A landscape with many valleys, sampled at points; each row gives a point and its height.
From any point a ball rolls to the lowest of the 2 points nearest to it. It stops when none of these is lower. Distance is the straight distance between rows; heights are no part of it.
Q_563: [-14 -12 -19  -2   6  -3  10  -7   0  11  -8  24   0   9  14   8   3  -7
  34  17  16  35  11  10   7 -16 -27]  height 2.43
Q_698: [ -2   0  -1  -1 -11  17   4   4   4 -22  -8   6 -27   6  -4  -4  18  25
 -16  13   1   5 -17  36   9  25 -22]  height 6.24
Q_159: [ -6 -10   6  -3   0  15  16   6 -27 -16  -2   7  -8 -10 -14  -9  21  -6
   9   2  22   0  -9  16  -4  -8 -22]  height 5.57
Q_172: [  2  31   5 -17  -4  -1  -3  -2   6  -7 -11  10  -2 -10   2  -2  -6 -14
 -13   2 -19 -25  -3  -2 -14  21  -6]  height 4.41
Q_235: [ -7 -11 -14   5  23  -7 -37  19   2  -2 -12   3   6   7 -15  18   9  -4
   9  -4  16  14  14 -13  32   8  19]  height 4.50
Q_560: [-14  17  11  16   5   8 -16  -8   9  15  -3  -3   5   0 -16   7  -9 -15
  -5 -10 -13 -24 -15  -6 -15 -14  30]  height 2.64
Q_267: [ -4 -12 -17   7  -2  -3   7 -31 -17  24  30  31   0  -4  14   4   4  -9
 -15   2  11  15   6  21  -7   2 -18]  height 5.04
Q_684: [  7   0  17  -5  -8   5  14  27  -2 -27 -14 -21  -6  16   9  -4   2   4
   2  -7 -13  19 -14  -8   3  19 -12]  height 4.02
Q_758: [ -7  -3   2  21  20 -16 -36   8  19   0 -16  -7  19   3  -8  14   4  -4
  16  -8   2   9   8 -21  15 -13  22]  height 4.32
Q_417: [ 34  10  16  -5 -22 -15  10  16   4 -26   3 -31 -31  22  25   2   0  10
   2 -10 -18   3 -15  11  16 -12  25]  height 4.40
Q_30: [-10  -2 -19  -6  -7  13 -34 -23  -9  35   1  17  -6   2 -10  10 -15   1
 -22   8  39   3   3   2 -15   2   2]  height 4.97
Q_741: [ -2  32   0 -28 -11   5   2  -1 -14   9  -6   9   7 -16   4   5 -10  -1
  -6   9   0 -19  -5  -8 -23  18 -12]  height 4.33
Q_110: [ 18   6  19   6  -7 -12  -3  40 -10  -9   1  -9 -33  10  -8  19  25   9
  -4  -9 -11  22  -7 -19  23  16  36]  height 4.36
Q_892: [ -8  13  -4   0  32 -14   5  -9   8  -2  -8  22 -14  -1   3   8  -3 -20
 -17   2 -12  -1 -10 -12   4  -1  18]  height 7.42
Q_870: [  5   4  10 -13 -15   6  26  41 -13  -9  -6  -8 -17  13  15  -7   6   7
   0 -11  -3  38 -16   9  -1  18  -8]  height 4.16
Q_342: [ 10   9 -10  19   9   1  -6 -25   0  -3   6  19  11 -13   0  11   6 -11
   2  -6  -6 -11   5  17   5 -17   3]  height 2.67
Q_634: [ 11  -5  17 -19 -23   9  27  27 -24  10   8  -5 -14  10  15  -5  -5   9
 -10 -17  16  17 -24  12  -3   4   9]  height 4.31
Q_255: [ 12  16  -5  14  11   0   0 -28  17  -3  -8  22  10  -4   2   5  -9 -14
  12  13 -18  -7   6   1   2  -5   3]  height 2.80
Q_952: [  4  -3 -16 -12  -6  13 -34  -8  -9  28  13  27  10  -9 -10 -10  -4  -4
 -14  13  36 -12  14  -4  -5   5  11]  height 4.87
Q_348: [  4  10  14  -2  -7  10  -5   1 -13   0   2 -13  17 -15 -12   6   6  -1
   6 -16   4 -28  -1   3  -4  -3  -2]  height 6.08
Q_828: [ -9  13   3 -10  20 -15  -3  17  22 -20  -1 -15 -14  -4   4 -29 -12  13
 -22 -10 -20 -29  15  -5   0  20  -7]  height 7.18
Q_844: [-21  -7  -1   1   5  -4   6   9  27   0 -17 -22   7  12   1 -15 -17  36
   8  31  -9  12  11  -1  -1  19 -31]  height 6.74
Q_722: [  6  11  -5   4  -6 -22 -18  25 -10  -7  10 -26  17  -1   3  12  11   5
  18 -32 -21 -11  17 -27   2   7  -8]  height 3.43
Q_667: [ 25 -17   6 -18 -14  -2  27  31 -35  11  22  -8 -30   3  13   0   2  13
 -14  -8  26  28 -10   8  -5 -10   6]  height 4.46
Q_462: [ 10  -7   0   0  -9  16  12  -8  -5 -21   9 -26   3  -2   1  -2  -8  30
  13   9   7  -2   5 -17 -18  -1 -40]  height 6.66
Q_308: [-23  -5 -15  -5 -13   3   9  18 -23  -2   9  19 -27   7  20  -4  28   4
  -2  -7  16  30  11  26  -6  -6 -29]  height 1.96
Q_51: [  4 -12   0   1  -1  -8  -5  30 -11 -11  11 -29  26   7   5  10   6   6
   7 -30  -6   8  13  -6  -5   0 -11]  height 3.21
Q_728: [  6  -2 -21 -20  24 -13  11  15  19   1   0  26   3  -2  21 -22 -15 -19
  -1  -6 -12   6  10  31   9   1 -11]  height 1.46
Q_527: [  2  -9 -17  -1  29 -12  15   4  10   4   1  22 -12   1   9 -15  -6 -30
 -12 -16 -19   9   5  34  21  -1  13]  height 1.31
Q_550: [ -2  10  -7   5  -3   9  -2 -27   7  30 -21  20  15   0 -10  19 -20  -5
   9  33   6  15   0 -12  -9  -4  15]  height 3.26
Q_244: [ -7  10  -6 -15  11   7   3  25   7 -22  -2 -20  -5  -8  -1 -18  -6  16
  -6  -3  -7 -20   8  10  -1  14 -19]  height 7.11
Q_644: [ -7   1   4   0   9   2 -25  -9  16  35 -32  -4   6  11 -11  14 -36 -16
 -11  -6  12  20 -13  -3 -15   1  10]  height 5.30
Q_544: [  2   9   7  -1  11  -4 -12  -3  17 -26 -29 -10   0  -2  -3  -5  -1  -3
   3 -14  -6   8  12  12   2  15 -17]  height 7.10
Q_575: [ 12 -22  17 -10 -27  -3   9   3 -33  -8  13   3 -10   0  -2   7   8   1
   1  10  25   4 -21  -1  10  -4  -2]  height 5.87
Q_818: [ -5  -2  12 -13   2  16  16  40 -25   5  -1  -3 -18   9 -12  -2  11  -2
 -10   0  15  10 -24  -1  21  16  33]  height 3.90
Q_237: [-24   4 -15   5   7  13  -5 -26  -3  16   9  11  -7  10  -8  19   4 -20
  -8  34  -7 -13  -7 -14  19  18  24]  height 1.74
Q_735: [-13 -23   2  -7   1   6  10  28   8 -19   9 -25  -8  -5 -11 -17  -4  36
  -9  11  -5 -21   2  27   0   1 -19]  height 7.03
Q_177: [  7   6  16   8   6 -11 -18 -23  23  -7 -27   5 -12  -3  -2  -1 -13 -30
 -14 -25 -18  -8   2  14  -5   9   8]  height 7.34
Q_325: [ -3  20   3 -12  18 -15   4  -3  29   9 -19  -2   2 -10   6 -16 -30 -24
   9  -8 -24 -21  11 -15  -2  -6  10]  height 7.29
Q_467: [ -3  -7  17  28  -2   9   5  -5   2  14  -4   7   8  22   1  -8  -3 -23
  -8 -11 -16  28 -12  23   5  14  15]  height 3.82
Q_469: [-17  -7 -17  18  16  15   1 -40  -2  24   4   9 -11  -2  -2  20 -17 -30
  -1  25 -16  -1  -5   3  20   9  22]  height 1.71
Q_899: [ -4   8  -1  18  -2 -25 -29   5   7 -18   6 -14  -4 -14   8   6  31   8
  13 -23 -16   3 -22 -16  -6  -6  10]  height 3.55
Q_388: [  2 -10  -8   1  18   6  30   5 -13  -5  20   9 -11  -1   4 -12  10  -7
 -25 -13   5   1  -4  12  -4 -11   3]  height 1.76
Q_336: [  3  29  16 -13 -15 -18 -16  -2   9 -11 -10  10  -3 -11   2  -8  12 -19
   5  -4 -28 -34  10 -10   2  25   2]  height 4.51
Q_797: [  0  21   6 -11  -6   0   7 -22  22  17 -46   5  12   0  -4   7 -23 -11
  21  18  -9  17   2 -16  -8   2   7]  height 3.44
Q_476: [  3  12  -1 -12  -5  -2  -6   7 -10   6  -8  -2  28 -26  -9  15  -2  13
  18   7  13  -8  23 -22  -7  -3   7]  height 3.42
Q_715: [ -1  12   1  -3  26  12  10 -24  -1   7  -9   7  -5 -19 -17   8 -23 -14
  -7   6  11 -18  -7   1 -24 -26  11]  height 2.30
Q_56: [ -2 -16 -25 -15  13 -21  -6  -7 -19  24  26  28   4 -18   1   3  11  -6
  -9  11  32   2  24  -1   5  -1  -6]  height 4.86
Q_408: [  9 -22  14  -5 -18  11   9  -5  -2 -20  17 -14 -19 -15  -9 -25  -3  27
 -12  13  21 -12  -7  14 -13 -10 -38]  height 5.39
Q_449: [-10  -4 -24 -16   7  -2   8  22   4  -7  -1  21  -5   6  17 -23  11  -6
  -4  -2  -3  17   7  41   3   6 -20]  height 1.60
Q_975: [ 19  -1  -2  -3 -16  -8  13 -15 -10   5  17 -11  28 -24  -6 -15   6   8
  11  -2   5 -16  39 -17 -20 -24 -18]  height 3.08
Q_473: [  0  -3 -20   6   5  12  -9 -32   7  23  -9  22   0 -11 -21  16  -9   1
  15  31  17  -9  17 -16  19 -23  34]  height 3.73
Q_238: [ -4 -25   4 -13 -11   4  10  17 -42   1  20   9 -22  -8 -10   5  18   2
   0  22  29   4 -11 -15  17   8   3]  height 5.77
Q_517: [-18 -23   1   0   9 -13   2  29  26 -11 -11 -25   3  16   2 -16  -8  26
  -7  18 -21  15  16  12   0  18 -26]  height 6.82
Q_762: [ -3  17   3  25  -3 -23 -26 -21  22   0  -6 -11  11  -8   3   6  21   1
  26 -11 -25   1  -2 -20  -8 -14  11]  height 3.31
Q_725: [  4   2  26 -10 -16   4  -4  28 -13   4  -3 -30  -1  11  -5   4  -9   4
 -11 -25  -8 -10 -21 -14  10  16  23]  height 4.77
Q_269: [ -7  -8   7  -8 -22  19 -21   9  -9  26  12   8  17  13   0 -20  -7   9
   2  20  41   8  -2 -26 -14   5  -1]  height 5.63
Q_127: [ -1 -16 -12  26   8   6  -6 -18 -10   9  16  10   9   7 -12  21  15  -8
  -6  -1   4   2   4  13  12  -4  14]  height 2.88
Q_960: [  5 -25  10  26 -14  13  15   5  -4   3  14   0  21  28   3   1   6  -8
   3  -8  -9  22 -16  20   7   2   7]  height 3.66
Q_35: [  5   5   4  18  16 -19  17   1   6 -16   6  -1 -39  20  13   9  30  -6
 -19  -5 -25  17 -11 -28   8   9  25]  height 7.56
Q_652: [-12  20  11 -11  23  -8   2  14  26 -20 -13  -7  -8  -4   5 -30 -14 -13
   1  -9 -22 -24   5  -8  -1   3   1]  height 7.24
Q_651: [ 10 -17   6  -1  -2  15  11   7  -5 -32  10  -5 -11 -15 -15 -19   9  10
   3   8  15 -20   0  13  -7 -17 -25]  height 5.48
Q_692: [  3  26  -9 -12  -4  12  12 -11   7   0   0 -14   3 -11  -6 -20 -13  19
  -4   5 -12 -49  14  -3  -7   8 -17]  height 5.10
Q_65: [  3   8  -2 -18  10 -11  15  43   0 -15  18   5   7  -1  16 -13   8 -10
  -6  -8 -15 -15  -5  -5   2   1   6]  height 4.04
Q_283: [  9  -1 -18   1  13   3  -4 -18   7  -6  -6  22  -6 -16  -3   2   0 -12
  -3  -8   0  -3   3  39  12  -2 -15]  height 2.51
Q_589: [ -3 -18  -4   8  18 -15 -15  33  -1  -3   4 -17  31   4   4   7   3   0
  -4 -27   6  16  19  -1   0  -7  11]  height 2.99
Q_472: [  1 -15   7  10 -21  16 -14 -20 -13  22  10  16  16  -8 -30  -9  12   3
  12  30  29  -4   8  -9   3  -6   9]  height 3.69
Q_424: [  7   1   3 -12 -14  -6  -1 -12 -13  19  -4   1  30 -31  -9   0   0  11
  11   7  27   0  32 -15 -21 -15  -3]  height 3.25
Q_98: [  5   6   3   6  -9  -7  -1   2  -9 -13   4  16  -6  11   1  23  23  -7
  -7   8 -14  -4 -20 -15  14  12  12]  height 1.52
Q_262: [ 23  -2   4  -5 -22  -4   8   7   7 -38   9 -23 -13  21  26   3 -15  26
  -7   2 -16  -8 -14   4  14  11 -11]  height 4.68
Q_214: [-19  -2 -29 -17  12  -3  15  18  -8   5  -6  15 -21  10  24  -8  13  -7
  -7  -7   7  41   8  31   9   2 -16]  height 1.77
Q_72: [ -8 -18 -20   0  25   2  33   9  -9   6  15   3 -12   6   1 -10  17 -21
 -15  -9  -6  14   6  28  16 -13  15]  height 1.55
Q_921: [ 12 -16  12  28 -11  -6   2   2   8  -7  13 -10  30  24   4   8  12  -3
   6 -18 -21  11  -3   1   0   0  -4]  height 3.48
Q_600: [  7   3   8  -2   5  10  15  37 -25  -3  -5 -13 -34   5 -15  18  26   5
  -4  -5   3  25 -11  -6  27  21  27]  height 4.10
Q_327: [  6   7 -27 -12   7  -3  17  -3  16 -12  15  30  10  -7  15 -15   3   2
  11  35  -5  -8  19   4   0  -4 -15]  height 5.23
Q_718: [-10 -11 -23   2  11   5 -15   3   5  17   0  -3  -9  14 -12   7  17 -10
 -19  -9   9  11  14  11  38  17  31]  height 3.37
Q_225: [-11 -19   4  -7  -5   6   8   7 -43 -13   9   2 -25 -17 -19   0  26   0
   9  13  28  19  -4  -5   1  -7 -23]  height 5.66
Q_367: [  5   6  -1   1 -14  19  10 -28  11   3   9 -14   4 -17 -18 -19 -12  30
   0  14  -2 -40  17  11 -11   1 -19]  height 5.20
Q_466: [  5  14 -18 -10  -3   0   1 -13   9   1   5  -1  21  -6  21  -5 -11  18
  -7  -1  -1  -3  17   1 -22  11 -38]  height 6.48
Q_553: [ -2  12  17  12   0 -10 -18 -10  18  -9 -13  -5  -1  -4  -7 -16   7 -24
  -2 -34 -29 -17   3  20   3   4  10]  height 7.41
Q_317: [  9 -26   1  -3 -26   6   3   9  -4 -28   7 -34 -12   8   6   3 -14  48
  -3  13   3  -1  -6  16   2   7 -36]  height 6.85
Q_846: [ -8  -4 -22 -15  18  -3 -14   1 -14  18  10  24   1 -13  -6  14  -2  -6
 -10   9  27  -9  14  -3  13   3  14]  height 4.76
Q_637: [  6   3 -16  -6  26   6   1 -22   8  27 -17  18 -15 -18 -13  18 -32 -24
  -8   0   0  -7 -15  10  -2 -15   9]  height 2.12
Q_932: [-10   7   9   1   7  10   3  -4  -1  -8 -24  -5   9   3   0   4   0  -3
   9  -7   7  21  -9  10  -7   7 -20]  height 7.02
Q_455: [-15 -13 -19  19  17  -3  -5 -14  -3   9   7  -4  -9   6  -6  27  23  -9
 -17  -9   0   9   8  14  33   6  26]  height 3.13
Q_5: [ -6   9  -8   2   7 -22 -18  31  -3  -2  28   1  11  -6  15   3  15   8
  -1 -14  -7 -10 -12 -25  -1 -10  24]  height 3.81
Q_592: [-17  -7 -19   4  21  14 -20   8   1  10   8   5  -6  10 -15  -7  10 -12
  -8  -2  20 -15   0  -2  30   0  36]  height 3.58
Q_170: [ -3 -11 -14  17  23   4  -6 -30  13  28 -10  12 -21  -6 -11  22 -26 -33
 -10  -2 -16   2 -10   3  19  -3  20]  height 1.93
Q_174: [  4 -15   4   8 -21  15   6 -12   7 -13   2 -32   5   8  -3   0 -11  46
   7  19   0 -13   1   3  -3  11 -39]  height 6.75
Q_641: [ 13 -18 -10  -8 -16   1   8  15 -15 -22  21   1  -1  -1  17  -4  11  14
  -3   1  11  14   5  12 -20  -2 -40]  height 2.56
Q_750: [  8   9 -11 -11  24   1  18  28 -17 -15   9   0 -14 -15   4  -1  12   3
 -27 -31   5   4   5  15  -8  -2   6]  height 1.99
Q_278: [  7  17   4  21  -4   4   8 -26  16  -2   1  11  21   6   0  11   0   0
  17  22 -20  -5   1 -20 -10 -13  13]  height 2.94
Q_668: [-23  -8   1   2  -8  -6   5   6 -20  10  11  23 -10   4  19  -3  14   2
   4   0  27  31  11   4 -10 -18 -38]  height 2.13
Q_386: [ -8   2  11   1   5   6 -22   3  10  19 -28 -13  30  11 -14   5 -19  -7
   4  -1  10   8   2 -15  -3  12  13]  height 5.42
Q_555: [  1  -9   6  39   0  -9  -4 -10  20 -24  -1   1  13  22   1   5  22 -16
  20   1 -26  17  -3  -4   8  -6   2]  height 3.68
Q_888: [  3  21  -7   8   8  -3  -5  -9  19 -14  -1 -14  10  -9   5  -5   3   4
  11 -16 -17 -27  12  -7  -7 -12 -13]  height 3.01
Q_441: [ 11 -11  21 -13 -22   4   3  10 -24   2  17  -4  11  -9  -1  -1  -2   1
   0   0  19 -17  -7  -7  -4  -2  -6]  height 5.98
Q_978: [ 32  -8  12   5 -15 -11  15  15  -7  -8  12 -26 -17  27  18  15   5  12
   1  -7   2  11 -19  15  16 -34  36]  height 4.23
Q_854: [ -5   8   0  -8   8 -21 -21  -4  -6  -1 -29  16 -13  -5  -4  22  11 -18
  -6   0   2  19   5  -6  13  26   8]  height 1.98
Q_360: [  2  -7  15  11  -3  -8   4  18  15 -34 -12  -7   0  25  -1 -12  22 -14
  11   1 -24  12   0  -2   6  10  -1]  height 3.86
Q_49: [ 18 -16  14   1 -33  12  15 -13 -20  -8  14   3  -3   9   6   1   6   3
   3   5   8   1 -28  21   3  -2 -13]  height 5.97
Q_113: [-22  -5 -13  -4   2 -10  -1  -6  -6  31   4  30  -8   5  22   8  -3  -4
  13   2  29  28  11   7   6 -19 -22]  height 2.29
Q_967: [ -1 -21 -10   9   9   0   6   3   5  -2 -13   6  25   7   1   1   7 -11
  36  12   3  27  15  19   5 -18 -17]  height 2.58
Q_719: [-11  13   0  -1  15   9   4  -3  16 -13 -17 -31  -2   9  -3 -15 -22  24
   3  13 -11  -4   7 -17  -7  22 -32]  height 6.67
Q_373: [  6  11  -5 -11  31 -12  14   0  26  16 -12  16  10 -12   7  -6 -24 -17
  14   7 -10  -7   3 -18   2 -22  20]  height 7.33
Q_820: [ -2 -10  11  25   9  -5 -17  -8  17  12 -11   9  13  15  -8   1  -6 -24
  -7 -13 -14  11  -3   9  14   8  26]  height 3.98
Q_126: [  1  19  -1 -20   8   2  12  -3 -15  -1   7  23   3 -23   0   2   2  -4
  -6  18   9 -21   1 -13 -19  -3   0]  height 4.22
Q_882: [  1  10   8 -22  17 -10 -16   6  10  -5 -44 -11 -13 -16  -1   0 -25 -14
   0 -25  -1   9   9  -6  -4  13 -17]  height 7.19
Q_9: [ 17 -22   7  22 -15  -7   8  18   0  -4  33 -15  -7  21  11   5  12   7
  -3 -18  -3   2 -23   0  11 -32  35]  height 4.05
Q_192: [-10  -9  -6  -6   4  10   0  38 -12   5   8   3  -8  15 -12  -8  18  -3
  -6   7  14  -6 -11  -8  32  13  36]  height 3.75
Q_940: [-14   7 -10  16  29 -15   3 -15   6  -2   6   3 -28  10   4  20  12 -12
 -28  -4 -18   7 -12 -26   7   1  31]  height 7.48
Q_282: [  0  11  -5 -14  19  -4  17  17  -8  -7  24  23   0 -12   9  -4   4 -11
  -5   7  -1 -28  -8 -12  -3  -9   8]  height 4.13
Q_708: [-14   0   8   4  14  14  14 -12  -4   1  -7   7  13   6  -1   1  -4  -7
  14  14  11  15 -11  -1 -10  -3  -5]  height 6.96
Q_779: [-14  -8   4   7  -8  15  -1 -18  13  -2   6   1   0 -15  -6 -11  -4  38
  -5  22   9  -9   0  40 -10   6 -34]  height 6.41
Q_585: [  6   2 -31  -7  18  -1  20 -22  15   2  11  37  -7  -7  20  -8 -12  -6
   7  32  -6   2  10  16  10  -1 -17]  height 5.18
Q_406: [-11  17  20   4 -12 -23 -26   2  13   2  -5  12   4  -7  -2 -10  21 -22
  12  -7 -23 -23  -2  -9   8  10  30]  height 4.63
Q_67: [  2  12   4  -1 -15   8 -10 -16  -6  12  -6 -12  13  -1   3   6  -7  -3
 -14 -33  -7  -1   3  16 -19  15 -26]  height 6.31
Q_132: [-10  -4 -13  -8   5   5   8  -2  35   4 -29 -16   7  -2   3 -22 -25  27
  27  19   4  17  21  13   5  -1 -24]  height 6.81
Q_90: [  6  14   2 -11  -6  16  22  -4   0   2   5 -19   2  10   0 -27 -21  10
   4   1 -16 -32  -7 -15  -6  10 -23]  height 5.02
Q_298: [-10  10 -14  -7  14 -33  -7  37   9 -11  18  10   3  -9  21 -10  17  -9
   2 -14 -21  -8   1 -11   2 -11  19]  height 3.93
Q_437: [  5  16  -4  -2   4  16  14 -18   5  -9 -10 -26  15   4   0   2 -17  21
   9   4  -5  -4  13 -27 -22  -1 -27]  height 6.57
Q_404: [  3   5   4  -7   6 -16  -4  -9   3  -6 -20  19 -14   6   8   7  16 -16
 -19  -7  -7  22   3   8  -2  31  -2]  height 2.17
Q_44: [-22  -2   0  -5  -1  13  10  -9 -26  13  -1  18 -15  -4  -7  -1  17 -10
   2  -1  21  12 -10  23   6   1  -7]  height 5.65
Q_731: [ -7  25 -11   6   3 -18 -23  -2  18 -16  -2 -27 -10 -13   4 -18  12  14
  15 -24 -25 -26   7 -14  -6   0 -14]  height 3.17
Q_822: [  8  16  -7  -5 -15  11   1 -29  -6  15  -1 -11  22  -9   1  -2 -13   8
   0 -13  -3 -17  15   9 -21   4 -29]  height 6.40
Q_686: [ -3   5   0   5 -13 -16 -28  29   8   6  17 -15  24  -1   4   6  11   8
  13  -8 -10 -17   5 -32   7   3  17]  height 3.63
Q_377: [  1   6   3  17 -10  15  -3 -25   8  21  -3   8  28   5 -17  12 -16   0
   2  21   1  -4   6 -14 -20 -12  22]  height 3.12
Q_650: [ -2   2 -26  -3  10   1  15 -37  -1  27  15  39  -7  -4  24   3 -14 -10
  -2  18   5  15  -2   9  -5  -3 -18]  height 5.12
Q_658: [ -8  -2 -20  -8  25 -11 -17  15 -11   4  -5  14   8  -7  -2  23  -3  -1
   7   6  21  15  17 -14  14   4   5]  height 4.65
Q_737: [ -4 -25  -9  15  21  -8  -3   8   7   5  -2   1  28  13   2   8   1 -12
  11  -7   8  25   8   8   7 -11   2]  height 2.76
Q_514: [-16   8   3   0   3  13  -9 -17  -1  30 -23  -6  10  -1 -10  18 -29  -8
  -5   0  21  12 -11  -2 -33  -7   1]  height 5.19
Q_116: [-14 -24  -4   9   2  -9   4  29  17 -11   5 -37  -2  15  -8 -13  -5  33
  -7   6 -27 -17  13  15   6   6 -20]  height 6.92
Q_907: [ -9   8  26  -4 -11   6 -10  18  -3  12 -18  -7  12   7 -18  -4  -2 -16
 -11 -15 -10 -12 -16   0   4  23  22]  height 4.88
Q_628: [ 40   5  10 -15 -21  -5  19  17   1 -23   2 -25 -24  22  25   7  -5  16
 -14  -5  -9  11 -10  19  11   6   5]  height 4.54
Q_464: [  8  -7  10  10  -7  21   9 -31   5  -6  14  -3  -6 -21 -12 -31 -11  26
  -7  18  11 -16   4  18 -21 -10 -36]  height 5.29
Q_99: [  7  -8  18 -15  15 -20 -20  -5  21   5 -40  -1 -18  -9  -4   6 -25 -31
  -3 -31  -6  -2   3  -4  -4   7   5]  height 7.26
Q_228: [ 18   2   8 -12 -20  -3  14   6 -15 -21   8 -30  -2  18  19   1 -26  13
   7  -6 -11 -16 -14 -16  12   9 -16]  height 4.80
Q_920: [ -2  27   7  14  -2  -6 -12 -16  14   7   1 -11   8  -7  -3   1  -8 -11
  -3 -18 -29 -33  -6 -11 -19 -11  11]  height 2.82
Q_876: [  8 -14   3  15 -19 -12 -18  13  -1  -3  31 -29   7  11  16  11   2  19
   3 -24   2 -11 -20 -20   1 -25  23]  height 3.85
Q_158: [  1  11   5   9 -23  20  13 -44  -6  18 -12   0  20 -12 -15   4 -15   4
  10  15   4  -3  12  -5 -30 -20   6]  height 3.27
Q_398: [ -4   3   3  -3  17  16  25 -21  17   7 -14  -2  16  -2   4 -18 -28   0
  15   9   4   8   6   0 -16 -17 -10]  height 6.91
Q_780: [ 16  -9  11  -7 -32  19  21  -7 -10 -22   3  -8 -30  14  15  -6  -3  24
  -3   9  16   2 -30  31   7   0 -18]  height 6.06
Q_84: [-16   2   8  -4  -8  18  14 -16 -30  10   4  17 -15   3  -9  13  14  -2
  -8  15  15   2 -26   3   1  12  -7]  height 5.72
Q_976: [ 17  -8  15   2 -24   5   2   3  -6   3  17   2   6  25   7  16 -10   3
 -18   1   1  -7 -34 -14   6   3  29]  height 1.53
Q_76: [ 21   2  11   9 -23 -11  10  -9  -3 -15  17  12 -14  23  14  22   2   0
  -6   5 -19  -8 -38 -10  18  -5  26]  height 1.26
Q_819: [  9  -9   8  22 -17 -12  -6  -1   4   1  26 -26  19  14  11  10   4   5
  10 -26 -21 -13 -10 -16   1 -15   3]  height 3.67
Q_410: [ -3 -19 -19 -12  -6   9   6  36  -6 -26  12  -1 -15   6  18 -12   2  29
  -4   8   3  25   9  11 -20   0 -35]  height 2.73
Q_212: [  8  -2 -13 -11  17 -17  -7 -12  23 -15 -16  27 -22  -3   7  -8   1 -12
 -20  -7  -8   9   8  28  15  19 -12]  height 2.35
Q_463: [  1 -13 -10  15  -7  25 -18 -34  -1  23   4  15  10  -2 -29  -7   1  -4
  15  36  29   1  23 -15  12 -12  21]  height 3.80
Q_696: [-13  -8   0   6  -4   9  -6   2  20 -13  -8  -4  -5   3  -3 -11   2  30
 -14  10   0   6  -5  38   2  19 -27]  height 6.32
Q_903: [ 18  -4  -4  -2 -16  20  20  11 -12 -23  -6  -7 -39   6  -1   0  20  24
 -13   1  11  13 -22  34   5   8 -12]  height 6.15
Q_537: [  4   6  12 -12 -17  12  12   3 -20   5  -4 -31   6  12   4  -1 -16   5
   6 -13  -4 -10 -19 -13  -6  14 -24]  height 4.91
Q_196: [ -7  -7  12  25  10 -21 -41  -7  25   9 -12  -2   6   8  -4   2   4 -19
   6 -20 -13   8   4 -10   6  -7  31]  height 4.15
Q_897: [-16  21   8  -4  20  11  -3   1   1   4  -7  -4   3 -14 -18  10 -12 -11
  -2   3   2 -31 -17 -22 -22 -22  29]  height 2.46
Q_812: [ -4  16   1   0   0 -33 -33  -5  11 -19  -4 -17 -18 -19  14 -14  24  -1
   7 -35 -23  -7   1 -15 -16   7   6]  height 3.38
Q_866: [ 12   1  11   1 -27  12  20 -38  -9   6   2  16  16 -17 -11 -12   1   2
  12  22   5   0  12  -5 -22 -18  -9]  height 3.41
Q_450: [-12   8  -1  -9  -1  16  17 -15  29  14 -30   2   1  -3  12 -25 -34   8
  34   7   5  19  10   6  -2 -19 -22]  height 6.87
Q_712: [ 18 -10  -3  -2   1 -11   5  -1 -11  -9  21   3  16 -22  -3  -2  12   1
  -1   0  12 -10  29  -4 -23 -27 -19]  height 2.93
Q_872: [ 12  11  32 -10 -20  -9  -4  42  -8 -13  -1 -23 -20   8   0   7   1   1
  -2 -21 -11   1 -20 -19  21  10  41]  height 4.60
Q_849: [ -7  -2   2   4  -4  14 -20 -25  -9  31 -10   3   2  -4 -24   9 -15   0
 -12  13  36   7  -2  -1 -26 -15   4]  height 5.08
Q_339: [ -8   5  -5  -5  45 -12   7   8  12  -2  -6  11  -2  -8   5   6 -15 -15
   4  -1   2  -2  -6 -17   9 -18  16]  height 7.37
Q_620: [ 11  -6  16   5 -31   8   2 -21 -13  14  13  17  21 -19 -19  -3  10   1
  12  27  10 -13  12  -6 -10 -13   7]  height 3.54
Q_508: [ 20 -22  -3 -11  -7  -7   7  22 -28 -22  29  -4   2 -15   3  -4   7   5
  -7  -7  10   1  12  -3 -19 -15 -28]  height 2.74
Q_274: [-10  16   8   1  11 -10  -8  10 -11 -20 -17  15 -13  -3 -14  23  22 -11
   4  12  -8   3  -4 -26  12  19  12]  height 1.75
Q_161: [ -2   9  10  -5  -6  10 -16  -1 -20  10 -16 -21  17  -9 -11  20  -5  -1
  -7 -31   7  -5   2   3 -14  14  -8]  height 6.20
Q_180: [-10   7  27   8  -8 -11 -11   8   3   2 -11  15 -10   7 -11 -10  15 -26
  -8  -4 -21 -12 -10  -6   7  19  36]  height 4.74
Q_264: [-15  -7  11  -3  -9  19 -21   7  -8  24  -5  -4  31  11  -7  -5  -6   7
   8   5  31  13  -2 -12  -8   8   2]  height 5.55
Q_869: [ -2  19   7  28 -14   0  -1 -24  21  -1  -4 -16  22   4   0   0   5   6
  30   2 -34 -10   7 -26  -3 -19   9]  height 3.11
Q_513: [ -2   7  -7  -5   2   4 -14  -6   3  13 -12  14  22 -20 -16  15   2   8
  22  21  19  -9  18 -22   7 -22  29]  height 3.59
Q_21: [  1 -21  -8  -1  -1 -12   3 -12 -23  23  36  23   6  -8   4  -6  13  -6
 -21   7  24   9  10   4  -7  -2  -8]  height 4.95

Where does a ball stop that starts at each point below?
Q_65 -> Q_527
Q_585 -> Q_921
Q_544 -> Q_437
Q_907 -> Q_527
Q_872 -> Q_76
Q_828 -> Q_437
Q_812 -> Q_469
Q_473 -> Q_641
Q_278 -> Q_76
Q_849 -> Q_921
Q_127 -> Q_76
Q_967 -> Q_527
Q_367 -> Q_921
